The views of a scene show one set of named points, each view turned or mirrored, shifted and resized as a whole, with a little noise and some points left out.
(in the rows, 128 means zero)

Scene 1
View 1
k_889: [169 152 116 129 115 122 146 156 106 132 144 133 166 152  89 126  99 115
 142 117 128]
k_611: [179 149 113 121 114 124 150 162 107 135 141 133 174 154  85 124  94 117
 143 114 124]
k_573: [147 164 123 158 112 117 135 136 103 127 153 134 150 144  96 136 116 104
 141 125 137]
k_742: [182 142 103 101 128 122 145 178  99 121 148 144 173 157  97 108  91 129
 146 100 135]
k_277: [130 166 121 162 124 110 123 135  95 111 161 142 135 141 111 130 127 108
 140 120 155]
k_630: [128 149 143 141 101 126 165 123 132 158  88 105 154 142  69 158 104 104
 126 155 114]
k_765: [118 166 135 171 111 114 136 118 111 130 134 125 134 137  94 148 126  99
 133 141 141]
k_873: [171 159 124 146 102 125 151 142 112 146 140 123 170 150  78 140 100 104
 142 129 116]
k_710: [144 152 116 134 128 114 132 152  99 113 148 142 147 147 106 121 113 118
 140 114 150]
k_23: [197 150 111 119 107 128 154 166 107 142 147 131 185 157  79 123  87 116
 147 112 114]
k_241: [144 163 115 154 124 112 123 145  93 110 167 146 143 144 110 124 121 111
 144 112 153]
k_245: [132 163 114 154 133 108 116 145  88  99 169 151 132 142 120 119 127 115
 142 110 166]
k_942: [138 148 128 130 116 121 152 141 117 137 113 123 153 146  86 138 105 114
 133 134 130]
k_700: [173 145 122 119 107 128 163 154 119 150 117 120 176 153  73 135  89 114
 138 128 112]
k_5: [165 152 110 127 124 118 136 161  97 119 155 143 160 151 101 118 104 119
 145 109 141]
k_413: [164 167 108 156 122 112 118 152  85 107 189 152 151 146 112 118 119 110
 150 103 151]
k_496: [172 148 118 123 112 125 154 156 112 140 132 128 172 153  82 130  94 116
 141 120 121]
k_3: [148 176 121 182 111 112 120 130  92 118 181 141 143 141 106 135 127  98
 146 120 147]
k_548: [113 162 141 167 107 117 145 113 120 140 115 116 136 137  86 156 122  99
 129 150 134]
k_915: [193 155 104 127 117 121 138 170  94 124 172 145 176 156  96 114  97 117
 152 100 130]
View 2
k_765: [100 138 134 185 144 146 104 163 104 117 122 116  99 128 156 123  99 131
 148 123 124]
k_23: [125 153 144 158  91 101 131 183 147 128 100 120  84  96  55 114 126 107
 110  82 149]
k_413: [112 110 124 154  87 146 152 185 147 130  90 152 106  85 118 132  81 108
 138 143 132]
k_3: [ 97 108 121 177 107 154 136 188 118 132  96 137  98 105 142 126  79 114
 149 136 117]
k_630: [109 177 152 191 162 112  77 152  97 110 139  85  84 144 119 109 136 139
 129  78 139]
k_700: [123 166 149 168 118 101 110 169 131 119 117 106  85 113  73 111 135 119
 114  77 149]
k_889: [121 148 142 159 107 117 126 172 141 122 108 124  95 101  88 121 116 116
 121 103 147]
k_915: [125 133 136 148  78 117 148 186 157 130  91 140  96  81  69 123 107 102
 117 110 147]
k_548: [100 151 139 191 157 138  90 158  96 113 131 102  94 139 154 118 109 138
 145 110 127]
k_942: [120 164 148 167 138 119 102 153 126 111 127 110  99 120 113 120 123 132
 126 103 148]
k_742: [137 152 146 135  91 111 141 166 169 119 104 139 106  83  69 128 117 112
 111 114 163]
k_573: [107 132 133 172 118 137 123 175 123 123 108 126  97 110 125 123  99 120
 138 119 131]
k_5: [125 140 140 147  99 125 137 169 154 120 105 138 106  91  96 128 105 115
 123 123 150]
k_245: [114 118 128 150 109 156 141 164 146 119 106 153 121  93 148 139  78 122
 143 162 138]
k_873: [111 147 140 178 114 114 116 181 119 127 108 111  82 114  90 112 119 115
 125  84 135]
k_277: [108 123 129 164 119 153 130 167 130 120 109 140 112 105 149 133  84 123
 145 147 131]
k_241: [113 122 129 157 107 146 137 171 140 122 103 144 111  97 132 132  86 117
 139 144 135]
View 3
k_742: [115 129 165 124 168 114 136 122 137 141 125 141 113 134  99 141 143 126
 149 127 139]
k_700: [126 142 182 112 129 101 133 107 126 108 141 145 128 128  94 142 127 116
 144  88 142]
k_277: [125 151 131 121 145 105 138 105 112 154 120 101 166 138 150 127 118 144
 155 115 119]
k_245: [123 145 125 125 161 110 139 111 117 166 115  99 160 139 152 127 124 147
 159 131 119]
k_765: [136 160 145 111 120  96 136  96 108 126 134 100 179 128 149 128 105 135
 157  88 123]
k_5: [118 138 153 123 157 111 137 115 126 146 123 128 131 138 116 137 134 133
 149 121 131]
k_710: [125 141 146 121 157 108 138 114 127 145 124 114 147 130 133 133 126 134
 157 120 129]
k_496: [123 140 173 116 138 104 134 109 126 121 134 140 128 132 100 141 130 122
 145  99 138]
k_611: [119 137 169 118 144 107 134 112 126 129 131 142 123 136  97 141 135 124
 143 106 137]
k_23: [113 136 175 119 139 108 133 111 123 128 130 153 113 144  83 144 140 123
 134 102 139]
k_548: [142 163 156 107 112  91 135  93 111 109 142 103 181 119 147 129  99 127
 160  76 127]
k_3: [116 155 127 122 129 105 136  97  96 161 116 106 165 155 140 128 120 149
 140 107 114]
k_241: [120 146 133 123 151 109 138 108 114 158 118 109 154 142 139 130 126 143
 151 121 121]
k_889: [121 140 164 118 142 106 135 110 123 131 130 135 132 136 107 138 131 127
 145 106 134]
k_942: [136 148 169 111 134  99 135 107 129 110 141 122 151 117 123 136 117 120
 159  93 137]
k_873: [122 149 168 114 119 101 132 100 111 121 135 136 139 140 102 139 124 126
 138  86 133]
k_413: [110 143 129 128 153 114 137 108 109 172 111 115 144 156 129 131 134 148
 141 128 119]
k_915: [107 134 155 126 153 114 134 114 119 153 119 143 115 152  96 140 144 134
 134 121 131]
View 4
k_413: [130 134 111 129 152 118 175 116 122 126 103 126 159 150 116  95 124 148
 154 102 143]
k_630: [123  84 133 100  75 132 144 115 137  59 132 133 110 127 126 140 154  74
 131 130  82]
k_573: [130 121 122 121 119 126 168 117 127 101 119 131 141 141 116 113 137 121
 146 117 118]
k_942: [117  86 116 107 105 126 145 113 135  81 117 124 119 134 126 123 143 101
 140 114 107]
k_700: [121  83 122  86 110 116 144 115 136  73  85 133 143 127 139 123 130  84
 129  99 109]
k_611: [120  91 113  94 130 113 149 114 133  90  80 129 150 133 137 113 124 104
 136  91 126]
k_3: [138 148 126 136 129 128 184 118 121 118 128 135 153 148 107 106 135 138
 152 122 125]
k_277: [127 127 113 139 131 129 171 115 124 116 134 122 131 149 109 105 140 144
 157 120 127]
k_23: [122  94 118  86 130 109 150 115 133  87  67 135 162 131 141 113 119  96
 132  86 126]
k_245: [122 124 103 144 146 126 169 113 124 127 129 114 131 152 109  97 136 158
 162 112 140]
k_765: [131 122 127 131 100 136 168 117 128  95 149 130 120 142 108 122 151 117
 148 136 103]
k_710: [118 102 103 124 136 121 156 112 129 109 113 116 129 144 120 105 134 135
 153 104 132]
k_496: [120  89 116  93 120 115 148 114 134  84  86 130 144 131 136 117 128  98
 135  96 119]
k_915: [123 108 111  99 150 108 160 115 129 107  69 130 168 138 135 101 114 122
 141  82 142]
k_241: [125 124 110 133 139 124 169 114 125 118 120 122 140 148 114 101 134 143
 155 111 134]
k_742: [112  83  98  99 150 108 144 111 133 102  71 117 147 137 138 103 118 121
 143  79 142]
View 5
k_765: [ 93 120 121 116  99 165 122 116 136 128 129 130 157 128 120 133 135 114
 111 126 105]
k_889: [111 115 137 147 109 134 122 140 116 129 112 127 138 118 137 158 126 151
 125 122 131]
k_630: [ 88 142 117 138 105 180 127  94 108 142 122 130 160 126 120 158 131 105
 141 126 153]
k_710: [114 101 140 135 108 119 120 137 133 122 123 129 150 130 126 149 133 145
 117 129 106]
k_742: [123 103 149 159 116 104 121 151 114 125 110 127 137 123 139 168 126 169
 132 126 132]
k_611: [113 116 139 154 112 131 123 143 110 130 108 127 135 117 141 164 124 156
 130 121 140]
k_241: [111  99 137 125 103 126 119 145 141 118 122 128 145 125 129 137 132 146
 104 125  92]
k_548: [ 88 129 117 119  99 176 124 103 129 134 129 131 161 129 117 137 135 104
 120 126 118]
k_413: [117  96 140 127 103 120 118 162 141 115 116 128 133 117 138 135 128 161
  96 120  88]
k_245: [114  91 139 120 104 115 117 144 149 114 129 129 152 133 123 133 136 145
 100 130  79]
k_277: [107 101 133 120 102 133 119 139 144 119 126 129 150 128 124 133 134 137
 103 127  89]
k_23: [114 121 139 159 112 134 124 150 104 132 101 127 125 108 149 168 119 165
 131 116 149]
k_573: [103 114 129 127 102 148 121 136 131 126 119 129 143 119 131 140 129 137
 110 122 109]
k_3: [103 107 127 114  97 150 120 149 145 119 120 129 137 115 134 125 129 140
  91 118  85]
k_873: [102 128 127 142 106 159 125 135 113 133 109 127 133 110 140 154 122 142
 123 116 138]
k_942: [102 123 130 142 108 147 124 115 116 133 122 129 155 130 123 158 132 127
 135 129 135]
k_496: [108 123 135 152 110 141 124 133 108 133 110 127 138 117 137 164 125 147
 134 121 144]
k_5: [117 104 143 144 110 117 120 147 125 123 115 128 140 123 135 155 128 158
 120 124 116]

Which points are out of place in each view (at most two, in the order of its rows)? Write - if all are in place.
view 1 | k_742, k_700
view 2 | -
view 3 | -
view 4 | k_23
view 5 | k_277, k_496
